Points on a hilly landscape, in no order, each with its height.
A ball rolls from a point to the lowest of its 6 nearest points, and stops where none of them is lower. Distance is the straight distance between rows; heights are no part of it.
fid (h 544): [ 37 -11  -9  -7   9  -2  -7   2   1 -24  -6 -18  20   9   9  -2 -10   3
  -4   5 -11   2  -8   2   9  -4 -22   6  -3  10  17  -2 -12   8  12   1
   9]
zab (h 526): [ 20  -8   0   3   9   8  -2   9   5 -18  -9  -1  15   8   9   7  -1  -5
  -6   5  -5  -5  -8   8   5 -10 -29  11   5   4  15   4  -9   3   4  -1
  23]
Nelo (h 618): [-19   4  -6   1  -6  -7  -2   2  -4  11   6   6 -10  -2  -3   8   8  -3
  11  10   6   5   1   0 -10  -1  14 -12  -2   4 -13   4   2  -7   5  -4
   0]
Rikun (h 86): [ -3   2   2 -13   9 -13 -12 -13  -6  18  12  -6  -9  -4   0  -9   0   4
   0  -4  -5   3   8  -5 -12   7  20 -15 -11  -2 -16  -1   5  10   0  -1
 -18]
Buk (h 600): [-18   4  -7  10  -8   1   6   9  -4   1   2  10  -4  -3  -3  17   8  -4
  10  14   9   2  -4   1  -5  -3   0  -5   6   6  -3   8  -2 -13   3  -4
   6]
viba (h 307): [  0   3  -2 -11   9 -16 -14  -6 -10  14   8  -5  -6  -4   0  -5   2  -1
   5   3  -6   3   3  -2 -15   4  18 -21 -12   4 -14   3  -2   5   9  -3
 -13]
pudir (h 344): [-26   2  13  -7 -13  -2   8  -8   6  27  17   4 -12   4 -12 -14   8   0
   9 -10  14   8   8   3   2   5  24   2  -5 -10 -20  -8  12   6 -12   3
 -13]
Mapu (h 381): [ -6   0   7  15  -4  14   9   1  13  -9 -18  22  -7  -3   2   6   3  -5
 -13  -9   4  -4   8  -1   2  -6 -15  13  15 -12   6  -4   7  -5 -12   4
  12]
rabek (h 206): [-12   3  -9   7  -7  -1   1  11  -7   2   4   6  -2  -2  -3  17   8  -5
  13  18   9   1  -6   1  -7  -3   4  -9   2  10  -3  11  -6 -14  12  -8
   8]
Kor (h 324): [-23   5   8   8 -22  11  16  -6  12  -1  -9  17 -11  -1  -6  -3   4  -2
  -4 -17  13   0   7   0  10   2  -2  19  12 -12   0 -11  11  -8 -19   7
   0]
pudoz (h 538): [ 15  -8   8   8  10  16   2   7  11 -15 -16   9   6   4  10   7   1  -6
 -14  -2  -2  -6   1   5   2 -13 -28  13  10  -6  15   2  -2   0  -6   4
  25]
dev (h 235): [-14   0   3 -14   6 -21  -8  -6  -7  23  19   2 -11   2  -5  -1  14   1
  12   3   5  13   7   1 -14   9  25 -19 -13  -1 -26   2   4   9  10  -3
 -16]
rak (h 473): [ 21  -7 -10  -1   3   0  -2  11   0 -22  -3 -11  25  13   5  11  -2   0
   6  12   0  -4 -14   6   8  -3 -23   6   0  16  13   2 -15   1  20  -6
  20]
derim (h 483): [  3  -4  -2  12   0  10   7  15   2 -12  -7  10   7   0   0  18   4  -5
   1  14   5  -5  -7   4   2 -10 -23   7   8   5  12   8  -8  -9   7  -4
  20]
lanu (h 438): [ 23 -11 -14   1  -3  -4  -1  12   3 -31   1 -16  31  22   3  15  -2   5
  14  17   6  -6 -16   6  10   6 -19   1  -3  20   9  -1 -23   1  30  -9
  18]
kun (h 418): [-12   4  10   0  -1   4  -3 -18   6  14   1  -5  -6  -1   2 -17 -10   7
  -8 -21  -5  -6  11  -9   6  10  13   9   0 -18  -9  -9  17  13 -24   0
 -15]
rula (h 552): [  6 -12  -1  13  -4  16  16  26   4 -23   3   3  22   8  -1  30   6  -5
  14  20  15  -7 -13   4   8  -3 -30  10   9  10  18  10 -20  -9  23  -3
  23]
gebef (h 429): [ 30   1 -17 -12   1 -13 -12   5 -14 -20   4 -21  19   8  -1  -7  -6   5
  11  12  -5   3 -13  -1  -2   5  -1 -13 -17  22   5   1 -19   3  20  -2
   1]
zivif (h 488): [-11   1  -4  15 -10   9  13  16  -2  -7  -3  13  -2  -5  -2  23   6  -5
   5  15  12   1  -5   0  -1  -4 -14   2  12   4   8   8  -8 -17   5  -1
   9]
kif (h 606): [ 17  -4   0   1  14   4  -6   0  -1  -9 -13  -2   7  -2   8  -1  -7  -1
 -14  -4 -12  -7  -3   3   3 -10 -15   5   6  -2  10   2  -1   5  -2   0
  10]
zer (h 711): [  9   1  -2   0   9   0  -9  -2  -4  -4 -11  -1   1  -3   6  -2  -6  -1
  -9  -1 -11  -6  -4  -1  -2 -10  -5   1   3   0   5   2   1   2  -1  -2
   5]
Vetuz (h 890): [ 1  2 -6  0  6 -4 -8 -1 -7  0 -6 -1 -1 -5  4  0 -4 -1 -3  2 -8 -5 -4  0
 -3 -6  2 -6  2  2 -1  3  2  0  1 -5  4]
volo (h 570): [ -5   2   3   4   7   1  -4 -14   2   7  -7  -2  -8  -5   5 -11 -10   2
 -12 -15 -11  -7   8  -6   2   3   7   3   4 -13  -2  -6  12   8 -13  -2
  -8]
gasir (h 224): [-30   5  11  -2 -34   6  24   0   9  23  15  13 -13   0 -18  -5  14  -1
  10  -8  26  14   2  10   8   2  17   9  -1  -6  -6  -8   1 -15 -11  14
 -19]
zusi (h 754): [ 52 -14  -2  -5  19   0  -5  -2   7 -27  -7 -25  17  -2  14 -18 -16   5
 -15  -9 -24   5   5  -6   8   0 -15  11  -6   6  27  -3  -2  10   2  12
  -6]
Rir (h 316): [-28   6  17  -3 -29   9  18  -6  12  24  11   9 -11   2 -18 -17   7   1
   6 -17  17   7   3   4   8   4  15  14  -3 -11 -10  -9   7  -6 -20  11
 -15]
lin (h 715): [ 35  -6  -6  -7  14  -4 -10  -1  -4 -16  -7 -18  11  -3   5 -12 -14   3
  -9  -2 -19  -1  -3  -2   3  -4  -9   1  -5   9  16  -1  -6   7   5   4
  -3]
gufal (h 529): [-13   2   7   6  -1   6   1 -12   7   3  -9   5  -6  -2   1  -9  -7   1
 -11 -17  -4  -5   9  -4   4   3   2  10   8 -16  -5  -8  15   5 -18   1
  -3]
lok (h 514): [  0  -1   6   8   8   7  -2  -9   5  -4 -16   5  -4  -5   7  -7  -7   2
 -17 -16 -10  -8   7  -3   3  -1  -6   9  11 -15   1  -4  10   7 -13   1
   2]
gabat (h 368): [ -1  -4   6  16  -3  16  13  12  10 -13 -13  21  -2  -2   3  17   7  -7
 -10   5   6  -4   2   0   1  -9 -26  11  13  -7  14   1  -3 -10  -5   3
  20]
kisa (h 562): [  4   4   2  -8  15  -8 -13 -15  -5  14   9 -11  -8  -8   4 -13  -9   6
  -8  -9 -14  -3  12  -9  -8  10  18 -15  -9  -5  -8  -1   9   9  -3  -2
 -23]
Zir (h 753): [ 45 -14  -2  -7  18   2  -6   0   6 -26 -11 -19  17   5  14 -12 -13   3
 -14  -7 -21   2   0  -1   8  -5 -20  11  -3   4  26  -3  -6  10   2   9
   2]
zasi (h 181): [ -2   2   2 -16  12 -18 -13  -9  -9  19  14  -6  -9  -5   0  -8   3   3
   5   0  -5   5   8  -4 -15  10  23 -19 -13   1 -18   1   1  11   6  -2
 -19]
rim (h 633): [ 16  -1  -8  -2   6  -3  -8   7  -8 -10  -6  -6  10   2   3   4  -4   0
   0   9  -8  -5 -12   3   1  -7  -9  -2   0  11   7   6  -9  -2  10  -4
  12]
toka (h 500): [  6   4  -7 -10   4 -15 -15   2 -16   6   6  -7   1  -2   0  -2   6  -1
  11  12  -4   2  -5   1 -14   1  13 -21 -14  13 -10  10 -12  -1  16  -5
  -1]
gatod (h 386): [-19   4   3  -6  -1  -8  -3 -10  -1  18   8   1 -13  -1  -3  -3   2   0
   6  -4   3   3   6  -2  -7   5  18  -7  -5  -5 -17  -5   9   4  -3  -3
  -9]
fudoz (h 376): [ 30  -4 -14  -8   2  -8 -10   7  -7 -24   0 -19  22  12   3  -1  -8   5
   5  10  -6   0 -14   2   7   1 -14  -4  -8  18   9  -2 -17   5  19  -3
   8]
fazi (h 53): [-30   4   8  -4 -28  -1  22   3   3  23  20  11 -16   3 -17   3  19  -2
  15  -1  28  20   3  11   5   4  20   1  -2  -5 -12  -6   3 -14  -5  12
 -16]
zub (h 543): [-23   6  15   3 -25  13  14 -11  15   9  -5  12  -8   1 -11 -16  -1  -2
  -4 -25  10   0   7  -3  13   5   3  21   7 -16  -5 -12  14  -3 -26   8
  -6]
Logu (h 387): [ 17  -2 -14  -1  -4  -5  -1  13  -5 -21   2 -13  25  16  -1  13   0   3
  13  18   4  -6 -18   5   5   3 -13  -3  -6  21   7   5 -20  -4  26  -9
  17]
befu (h 494): [-18   4  15  -8  -7   3   3 -17   8  28  13  -5  -6   4  -7 -24  -2   7
   2 -19   6   1   8  -7   7   9  20   6  -7 -17 -18  -9  16  14 -24   2
 -19]
rapu (h 315): [-28   4   1  -1 -24  -4  20   6  -3  19  23  11 -16   1 -13  15  23  -4
  22   9  31  22   4  11  -1   7  20  -6   0  -1 -15  -2   1 -15   3  10
 -13]
Tido (h 722): [ -7   4   9 -10   8  -3  -6 -22   4  25  14 -12  -7   0   0 -20 -10  10
  -5 -19  -6  -3  13 -10   2  15  21  -3  -9 -16 -12  -7  16  16 -18   0
 -26]
Sezar (h 188): [-20   4  -4  13 -13   6  12  10   0  -4  -2  15 -10  -8  -4  21   7  -6
   5  12  12   2  -1   0  -1  -2  -4   2  10   3   3   4  -2 -16   2   0
   5]
Kuzev (h 527): [ 11  -6  -4   7   0   9   6  18   0 -16  -4   1  17   6   2  17   4  -4
   7  17   6  -6 -14   5   5  -8 -23   7   6  14  11   8 -14  -6  16  -7
  20]
sali (h 626): [-17   2  13 -10  -2  -2   1 -15   4  28  16  -3  -9   4  -7 -19   1   8
   2 -16   4   3  10  -4   2  10  22   2  -9 -14 -20  -9  15  15 -16   1
 -19]
sep (h 326): [-28   4   4  -2 -17  -2  11  -3   3  16  13   9 -14   1  -9   0   9  -3
  10  -4  15  10   4   3   0   2  17   1  -1  -6 -12  -7  11  -6  -9   4
  -7]
zap (h 524): [-15   3  -3  11  -7   3   7   5   2  -2  -5  14  -9  -6  -2  12   4  -4
   0   4   8   1   0   1   0  -5  -5   2   9  -1   2   1   4 -12  -4  -1
   7]
zuz (h 617): [ 15   3   3   0  18   0 -10 -14  -2   3  -4 -12  -3 -10   8 -16 -15   7
 -15 -12 -21  -7   9  -9   0   3   6  -4  -2  -7   6   0  10   8  -7   1
 -18]
zit (h 422): [  4  -2   2  10   7   9   1   2   5  -6 -18   9  -2  -1   7   1  -3  -4
 -14  -5  -6  -7   2   1   1  -9 -13   8  12  -8   6   0   5   0  -9  -1
  12]
kom (h 391): [-27   5   6   3 -21   6  12  -7   9   8   1  11 -12   0  -9  -5   2  -1
   3 -13  13   2   5   0   6   2  10  11   5  -9  -8  -8  13  -5 -16   5
  -5]
lires (h 550): [-11   4  -7  -3   1 -12  -6   4 -10  11   8   2  -4   0  -2   9  12  -3
  15  15   6   7  -2   1 -13   1  15 -19  -8  10 -16   8  -5  -5  14  -4
   0]
venik (h 365): [  6   3  -1 -12  13 -12 -16  -9 -10  12   8 -10  -6  -6   2  -9  -5   3
   0  -2 -12  -1   8  -6 -12   7  20 -18 -12   3  -9   3   1   6   4  -3
 -19]
vofe (h 643): [ 35  -3  -1  -3  19   0  -9  -5  -4 -11  -7 -18   6  -9   8 -18 -16   5
 -17  -8 -24  -5   3  -5   4   0  -3   2  -2   2  18   1   1   7  -2   7
 -13]
noga (h 557): [ 10  -2  -6   4   3   4  -1  11  -3 -10  -8   1   9   1   2  10   0  -3
  -2  10  -3  -6 -12   4   3 -10 -18   3   4   8   9   8  -8  -4   7  -5
  19]
tok (h 366): [-29   5   0   3 -28   4  22   3   3   9  10  12 -16  -2 -11  13  14  -4
  12   2  25  13   3   6   4   4  12   5   4  -4  -4  -6   1 -20  -6   9
 -11]
tuleg (h 534): [ 11   4  -1  -7  13  -7 -12  -9  -9   6  -2  -9  -3  -7   4 -10  -9   3
  -6  -2 -16  -5   4  -4  -6   1  11 -11  -7   1   0   2   2   6   0  -2
 -12]
pak (h 623): [ 15   3  -7  -9   8  -8 -14   0 -14  -3   0 -11   4  -3   2  -7  -5   2
   0   6 -11  -3  -5  -2  -6  -2   4 -13  -9  11   1   4  -9   2  10  -4
  -2]
Gokam (h 516): [  7   4  -9  -5   1  -9 -10   6 -13  -1   2  -8   7   1  -2   4   2  -2
   9  14  -4  -2 -12   2  -7  -2   5 -13  -9  16  -3  10 -12  -4  16  -7
   6]
Dezi (h 653): [ 19  -3   5   5  18   5  -8  -6   0  -5 -16  -6   3  -6   9 -11 -11   2
 -20 -12 -19  -7   4  -3   2  -4  -8   5   6  -8  10  -1   5  10  -9   4
  -1]
mamu (h 273): [ -9   1   2  12  -3  11   7   7   7  -9 -14  18  -5  -3   2   9   4  -5
  -9   1   3  -2   1   1   1  -6 -14   9  13  -4   5   0   4  -7  -6   1
  13]
tasa (h 523): [ -1   4  -3  -7   6 -13 -11  -1 -10   9   5  -4  -5  -4   0   2   4  -1
   8   9  -3   1  -2  -1 -12   0  13 -17  -7   6 -11   6  -4  -1  10  -7
  -1]
pumi (h 545): [ 26  -6  -7  -6   8  -4  -9   5  -6 -17  -7 -12  14   4   6   0  -8   2
  -4   6 -10  -2 -10   4   4  -6 -14   3  -3   9  11   2 -10   3  11  -3
  11]
roz (h 558): [-22   4   0  10 -12   5  10  -1   6  -1  -4  14 -13  -4  -3   7   3  -4
   0  -3   8   2   4   0   0  -2  -1   7   9  -6  -2  -5   8  -8 -10   1
   0]
Kon (h 460): [-22   5   5   3 -11   4   7 -12   9   8  -1   8 -10  -1  -4  -8  -2  -1
  -2 -15   6   1   7  -2   4   3   8  10   5 -13  -8  -8  15   0 -18   2
  -4]
kevo (h 644): [ 19   1  -4  -5  13  -5 -12  -3 -10  -4  -6 -11   3  -6   4 -10 -10   3
  -9  -1 -16  -5  -3  -2  -3  -4   2  -6  -5   6   7   3  -3   5   4  -1
  -4]
sido (h 512): [ 18  -8  -3   4   4   7   1  14   3 -20  -6  -2  19   9   5  15   2  -4
   3  12   2  -5 -11   7   7  -7 -28  10   5  11  14   7 -13  -2  14  -5
  23]
kub (h 454): [-25   5   1   4 -13   1   9  -3   4   7   4  11 -13  -2  -5   4   6  -3
   3  -1  11   4   4   0   1   2  10   2   5  -5  -7  -5   9  -9  -9   1
  -3]
fufot (h 404): [  0   4  -4 -12   7 -17 -15  -2 -13  13   9  -4  -4  -3  -1  -1   7  -2
  10   9  -3   3   0   0 -15   3  17 -23 -14   9 -16   8  -8   3  14  -4
  -9]
pap (h 377): [ 32  -6 -25  -2  -4 -14  -9   7  -2 -39   5 -24  29  22   1   2 -10  11
  11  13   0   4 -13   2   5  13 -14  -9 -10  19   9  -9 -22   5  30  -4
   8]
Dedep (h 604): [  8   3   3   2  16   2  -9 -13  -1   3  -8  -7  -3 -10   6 -14 -15   5
 -15 -14 -19 -10   8  -7   0   3   4  -1   3 -10   4  -2  10  10 -11   0
 -14]
Gizo (h 579): [  7  -1  -2   6   4   6  -2   7   1  -9 -13   5   4  -2   5   5  -1  -3
  -7   5  -4  -5  -6   2   1  -9 -15   5   7   2   7   4  -2  -2   2  -3
  14]
pimos (h 521): [ 17   3 -10 -10   3 -11 -13   5 -17  -4   2 -12   9  -1   0  -3   0   2
   8  12  -7   0  -8   0  -7   0   6 -16 -14  18  -2   8 -14   0  16  -4
   1]
sani (h 499): [ 12  -5   4   6  12   8  -3   1   5 -10 -19   6   4  -2   8   0  -3  -4
 -16  -4 -10  -7   1   2   1 -10 -17   9   8  -7  10   0   2   2  -7   0
  16]
kozog (h 501): [ 10  -8   1  10   3  11   5  16   5 -18  -8   7  11   5   5  16   4  -6
  -2  10   4  -6  -8   5   3 -10 -28  11   7   4  15   7  -9  -5   7  -2
  24]
Robad (h 595): [  9   3   0  -3  13  -2 -11 -12  -5   6  -3  -8  -3  -8   4 -13 -13   4
 -12 -11 -16  -6   7  -8  -5   3  10  -6  -2  -4   1  -1   8   8  -6  -2
 -13]
fizu (h 185): [-28   5  -2  10 -23   3  21   4   4   3   4  15 -15  -3  -7  16  11  -6
   6   3  22   9   3   1   3   1   6   4   8  -3   0  -3   3 -19  -5   7
  -4]
mog (h 322): [ 24  -3 -18  -5  -4 -10  -8  10  -7 -27   3 -19  27  18  -1   6  -3   6
  12  15   2  -2 -16   3   6   6 -12  -4  -8  23   7  -1 -21   2  28  -8
  14]
zunos (h 491): [-27   6  -5   7 -20   1  17  10  -4   6  12  13 -11  -4  -7  25  15  -5
  18  17  22  13   1   1  -3   4  10  -6   7   2  -4   3  -3 -21   3   5
  -5]
mobat (h 636): [-20   4  -4   7 -10   1   7   3   0   2  -1  11 -11  -3  -2  11   5  -3
   4   4   9   2  -1  -1   0  -3   4  -2   7   0  -3   0   5 -11  -3  -2
   3]
Lonin (h 492): [ -7   2  -1  10   0   5   2   5   1  -5 -11  12  -6  -4   2   8   1  -4
  -4   3   1  -3  -3   0  -1  -7  -8   4   8  -1   2   2   2  -6  -2  -4
  10]
vem (h 246): [-29   3   7  -6 -14  -8  10   0   2  23  19   8 -15   5 -12  -2  16  -3
  15   0  21  15   5   6  -2   4  24  -4  -5  -5 -19  -4   9  -3  -1   6
 -10]
fofi (h 582): [ 28  -9   0  -1  13   5  -6   3   3 -16 -14  -6  13   3  12  -1  -7  -2
 -10  -1 -13  -4  -4   4   5 -11 -22   9   3   2  16   2  -7   5   1   3
  15]
dod (h 630): [ 45 -12 -13  -7   9  -6  -9   2   3 -32  -3 -25  20   6   9 -11 -14   7
  -5   2 -16   9  -3  -2   8   2 -19   5  -6  12  20  -6  -9  10  11   5
   1]
Sepur (h 262): [ -8   0   4 -16  12 -27 -13  -3 -11  24  22   1 -11   2  -6  -3  17   1
  12   3   6  15   7   3 -16  17  25 -24 -16   1 -33   6   0  15  17   0
 -23]
fupet (h 673): [ 34  -8  -4  -4  16  -1  -8   1  -3 -18 -10 -13  13  -1   9 -10 -11   2
 -10  -3 -18  -2  -5   0   4  -7 -14   6  -2   5  17   1  -6   8   4   4
   3]
dor (h 484): [-19   3   4  13 -17  10  17   2  10  -6  -9  21 -11  -5  -5  12   5  -6
  -5  -5  12   2   5  -1   5  -1  -8  13  15  -9   4  -7   5 -12 -12   5
   3]
rek (h 705): [ 26  -5  -2  -3  16   0 -10  -2  -3 -10 -11 -10   6  -6   8 -11 -11   3
 -13  -5 -18  -6  -2  -1   2  -6  -8   3   1   2  12   1  -1   6  -1   2
   1]
dusel (h 671): [ 22  -3   1   1  18   3  -8  -5  -1  -8 -15  -7   5  -5   8 -10 -12   1
 -17  -8 -19  -7   1  -3   2  -6  -9   3   3  -4  10   0   2   7  -5   3
   1]
vulup (h 395): [-24   4  -3  -1  -8  -8   4   3  -5  13  13   7 -13   0  -6  12  12  -5
  16   9  13  12   2   4  -7   4  18 -11  -2   1 -16   3   3  -8   5  -2
  -3]
Nov (h 306): [-30   4  13  -5 -24   2  15  -4   7  25  19   8 -14   3 -16 -12  11  -1
  12  -8  21  12   4   7   6   3  20   6  -5 -11 -16  -8   9  -2 -11   8
 -13]
Buruf (h 165): [-22   2   1  -7  -3 -12   0  -4  -3  22  16   4 -13   1  -5   2  10  -1
  13   2  10  11   5   3  -9   4  23 -12  -7  -1 -22  -1   8   1   4  -1
  -9]
nirop (h 549): [  6  -4  -8   7  -4   6   6  21  -2 -18   0  -2  23   8  -2  21   4   0
  13  20   9  -7 -17   5   5  -3 -18   2   2  17  11  10 -18  -8  24  -9
  20]
bub (h 482): [  3  -6  11  15   0  20  12   2  19 -13 -20  25  -5   0   6   9   5  -6
 -18  -9   3  -5  12  -2   3  -8 -23  14  16 -17  11  -6   3  -4 -15   9
  19]
Fof (h 540): [ -2  -5  -1  18  -8  16  18  27   1 -16   1   9  12  -1  -3  29   8  -5
  11  21  13  -5 -12   1   4  -4 -25   6  10   7  16  12 -18 -15  16  -1
  17]
lofig (h 515): [ 19 -11   5   7   9  15   3  11  10 -19 -13   8  12   6  10  11   2  -8
  -9   4   0  -5  -2   7   3 -13 -31  15   7  -1  18   4  -7  -1   0   2
  28]
kalim (h 477): [-19   4  -7  14 -15   6  17  16  -4  -4   3  13  -7  -6  -6  26   9  -5
  12  18  17   5  -4   0  -3   0  -2  -4  10   4   3   9  -8 -20   3   0
   3]
siro (h 489): [ -4  -1  -6  13  -7  10  10  24  -4 -11   0   6  11   0  -4  24   7  -5
  13  22  11  -4 -14   3   2  -3 -16   2   8  12   9  13 -14 -15  17  -5
  15]
sipen (h 528): [ -6   3  -4  10  -3   2   3  10  -4  -5  -4   7   3  -2   0  13   4  -3
   4  14   4  -2  -9   1  -2  -6  -6  -1   7   6   3   9  -5 -11   7  -5
  13]
rurib (h 631): [ 15   0   1   0  17   0  -9  -9  -4  -2 -12  -7   0  -7   6 -11 -12   3
 -16  -9 -19  -7   4  -4   0  -3  -2   0   1  -5   7   0   5   8  -6   0
  -6]
nafa (h 615): [ 28   1  -3  -5  17  -4 -12  -5  -8  -5  -2 -16   3 -10   5 -16 -14   3
 -12  -6 -21  -4   3  -7   0   0   4  -7  -6   6  11   1   0   5   2   2
 -15]
dito (h 435): [ -4  -2  -1  17  -7  13  14  18   3 -13  -7  16   1  -2  -2  22   7  -7
  -1  13  10  -3  -5   0   0  -6 -20   6  12   1  13   8 -10 -14   3   0
  16]
vike (h 857): [ -1   7  11 -10  11   0  -5 -25   4  29  20 -15  -5   1   2 -24  -9  15
  -8 -21  -9  -2  16 -13   3  22  21  -4 -13 -14 -10  -3  18  19 -21   0
 -33]
vula (h 305): [-11   2   6 -14   9 -15  -7 -12  -3  24  20  -3 -11  -1  -2  -9   3   5
   5  -8   0   6  11  -3  -8  13  24 -14 -12  -6 -21  -4   9  14  -2   0
 -21]
Fam (h 480): [-24   4  13  -3 -13   5   6 -12   9  18   7   1 -10   1  -8 -18  -3   2
   1 -19   7   1   7  -3   8   6  16  11  -1 -14 -14 -10  15   7 -22   3
 -12]
pado (h 691): [  1   3  -7  -1   1  -5  -6   5 -10   0  -3  -3   2  -2   2   4   1  -1
   4  11  -4  -3 -10   1  -5  -5   1 -10   0   9  -1   8  -5  -5  11  -7
   8]
Gamog (h 393): [-12   1   0  16 -10   9  15  10   6  -8  -9  20  -7  -6  -3  19   7  -5
  -3   5  11  -1   2  -1   3  -4 -14   8  15  -4   8   1  -1 -15  -4   2
   9]
Pibiz (h 502): [-14   3   4  -1   1  -1  -2 -14   3  12  -2  -1  -8  -4   0  -9  -7   4
  -5 -14  -4  -4   8  -4   1   4  14   2   1 -11  -9  -7  13   8 -15  -2
 -10]
nuleb (h 522): [  1   0   1   5   7   5  -5  -7   1   0 -14   1  -3  -5   6  -4  -8   0
 -13  -9 -10  -6   4  -4   0  -4  -3   3   8 -10   1  -2   8   5 -10  -1
   2]
bekib (h 91): [-20   3   3  -2  -2  -4   1  -8   3  12   3   2 -11  -1  -2  -4  -1   0
   0  -6   3   2   5  -1  -2   1  14  -2   0  -7 -11  -6  11   3  -8  -1
  -5]
Sase (h 681): [  2   3  -4  -5   6  -9  -9  -5  -8   6  -3  -5  -4  -4   2  -4  -4   0
  -3   1  -9  -3  -1  -3  -8  -3  10 -11  -3   2  -5   3   1   3   2  -4
  -5]
Tanud (h 406): [-26   5  11   1 -22   8  14  -8  13  13   2  10  -9   0 -11 -14   2   0
   2 -18  13   3   5   0   9   4  10  16   4 -12  -8 -11  12  -3 -21   7
  -9]
revi (h 383): [ -5   4   6 -14  11 -13  -9 -16  -2  25  17  -8 -10  -1  -1 -13   0   8
   1 -10  -4   2  13  -6 -11  15  24 -15 -14  -7 -17  -4  12  15  -4  -1
 -25]
Met (h 629): [ -6   4   6  -5   7  -1  -6 -19   3  18   5  -9  -7  -2   3 -16 -10   7
  -7 -18  -9  -5  12 -10   2  12  17  -2  -2 -14  -8  -7  15  14 -17  -3
 -20]
Rupu (h 676): [ 33  -9   2  -1  20   7  -6  -1   5 -17 -15  -6  12   0  14  -6  -9   0
 -17  -6 -17  -5   0   2   5  -9 -20  10   4  -5  19   1  -3   8  -4   6
  10]
dibe (h 667): [-11   2  -2   6   1   2  -3  -3   1   1  -7   6  -7  -5   2   0  -3  -2
  -5  -3  -3  -3   2  -2  -3  -4   2   2   7  -4  -3  -2   7  -1  -6  -4
   3]
nime (h 151): [ -3   1  -8   8  -4   3   3  14  -5  -7   0   4   7  -1  -4  15   5  -3
   9  19   6  -4 -11   2  -2  -5  -9  -4   4  12   4  13 -11 -12  14  -7
  13]
gele (h 567): [-18   2   8  -8   0  -5  -1 -14   1  20  12  -2  -9   0  -3 -11   0   2
   2 -11   2   2   7  -2  -3   7  22  -2  -5  -9 -15  -7  13  10 -12  -1
 -15]
bor (h 660): [  7   5   4  -6  15  -4 -12 -18   0  15   8 -13  -6  -8   3 -17 -12   9
 -10 -13 -18  -5  12 -10  -5  13  18 -10  -8  -7  -2  -4  12  10  -9   0
 -27]
kinom (h 712): [ 18 -14  15  10   6  25   7   7  22 -18 -18  16   6   6  13  10   5  -9
 -16  -2  -2  -8   9   3   0 -17 -33  16  10 -13  20  -1  -5  -2 -14   8
  30]
tasat (h 323): [-29   6   5   3 -26   3  18  -2   9  11   6  13 -14   0 -11   0   8  -4
   6  -9  19   9   5   6   6   2  11   9   4  -7  -6 -10   7 -13 -13   9
  -8]
Zozed (h 723): [ -9   4   7  -9   8  -5  -5 -18   2  21  11  -7  -8  -2   1 -15  -7   8
  -2 -13  -5  -1  11  -7  -3  11  19  -5  -7 -12 -13  -6  14  14 -13  -1
 -20]
Vubek (h 532): [  0   4  -9  -7   0 -11 -10   8 -13   6   7  -4   5   0  -2   6   8  -1
  14  16   0   2  -9   2 -13  -1  10 -20 -11  15 -11  12 -13  -5  17  -7
   5]
Tebuz (h 115): [-15   6  15  -4  -4   6   2 -18  10  20   6  -5  -5   1  -2 -23  -7   8
  -3 -23   0  -3   9  -8   8  11  16   7  -3 -17 -14 -10  16  14 -27   1
 -17]
Bupu (h 860): [-16   2  -6   3  -3  -4  -2   1  -3   5  -1   5  -7  -3  -1   5   2  -3
   5   7   2   2  -1   0  -6  -4   8  -6   2   3  -7   1   3  -7   1  -5
   2]
zak (h 511): [ 11 -11   6  12   0  19  14  20   9 -20  -5  12  13   6   3  25   6  -7
   1  14   9  -6  -6   5   3  -9 -36  13   9   2  21   7 -13  -7   7   1
  28]
Tede (h 253): [-15   1   7 -14   6 -16  -4  -8  -3  26  20  -1 -11   4  -5  -8   9   3
   7  -5   6  10   8   0  -9  11  26 -14 -11  -5 -25  -2   8  13   3  -1
 -19]
mozos (h 551): [ 21  -9   3   3  13  10  -2   4   7 -15 -15   3  10   3  11   4  -3  -5
 -12   0  -7  -6  -4   6   3 -12 -25  11   6  -1  15   2  -4   3  -1   1
  21]
Lenif (h 423): [ -4   3   4  -8  11  -9 -10 -14  -3  18   9  -8 -10  -4   0 -11  -6   6
  -2  -9 -10   0   9  -7  -8   9  20 -12  -8  -4 -11  -3   9  11  -5  -2
 -19]
deda (h 464): [ 15   2 -13  -7  -2  -9 -10   9 -14 -10   3 -12  17   7  -2   3   0   3
  13  16  -1  -3 -16   2  -3   1   0 -12 -11  21   1   9 -18  -3  22  -6
   9]
lak (h 247): [-23   1   8 -10  -5  -9   2  -7   0  25  19   2 -13   5  -8  -7  12   1
  11  -6  12  10   6   3  -4   6  25  -7  -9  -5 -22  -4  11   7  -4   0
 -13]
Sab (h 294): [ 22  -5  -4  -2  11   1  -7   5  -2 -13 -11  -4  10   0   6   0  -5  -1
  -8   3 -10  -4  -8   2   3  -9 -15   5   2   6  13   3  -5   4   5  -2
  11]
Sol (h 275): [-32   6  10  -2 -31   6  20  -4  10  19  11  11 -14   2 -15  -7  10  -1
   9 -11  23  10   4   7   8   4  14  12   0  -8  -7  -9   6 -11 -15  11
 -13]
Ruki (h 466): [ 12   1 -10  -1  -3  -1  -3  12  -7 -11  -1  -8  18   7  -1  10   2   2
  10  17   1  -5 -15   3   2  -4  -9  -2  -3  17   5   8 -15  -5  19  -9
  17]
Lop (h 481): [ 38  -8 -14  -8   4  -9 -10   3  -4 -29  -2 -23  21   9   6  -8 -11   5
   0   6 -12   4  -9   0   5   1 -15   1  -9  16  15  -5 -13   9  16   2
   3]
gafi (h 493): [-13   1   8  12 -12  11  11  -6  15  -7 -15  19 -10   0   0   1   1  -3
 -10 -16   5  -3   9  -2   7   1 -10  16  14 -15   1  -9  10  -4 -19   5
   6]
ter (h 485): [ 25  -2 -11  -9   6  -7 -11   3 -12 -13  -2 -15  14   1   1  -5  -7   4
   1   7 -11  -1 -11   0   2  -2  -6  -5  -6  16   8   3 -11   3  12  -3
   4]

Call two points neighbours if one is among the 6 nearest of the other. Go from one point of each pair to the other, from neighbour to neighbour, staying as low as possible. Name the highest point that can't be avoided.
bekib and fazi => gatod
Kor and fazi => kom
Tebuz and fazi => Fam
mamu and mog => kalim
mamu and Sezar => Gamog
Buruf and Rikun => dev
fizu and Buruf => tasat
fazi and Rikun => vem
nime and mog => Ruki
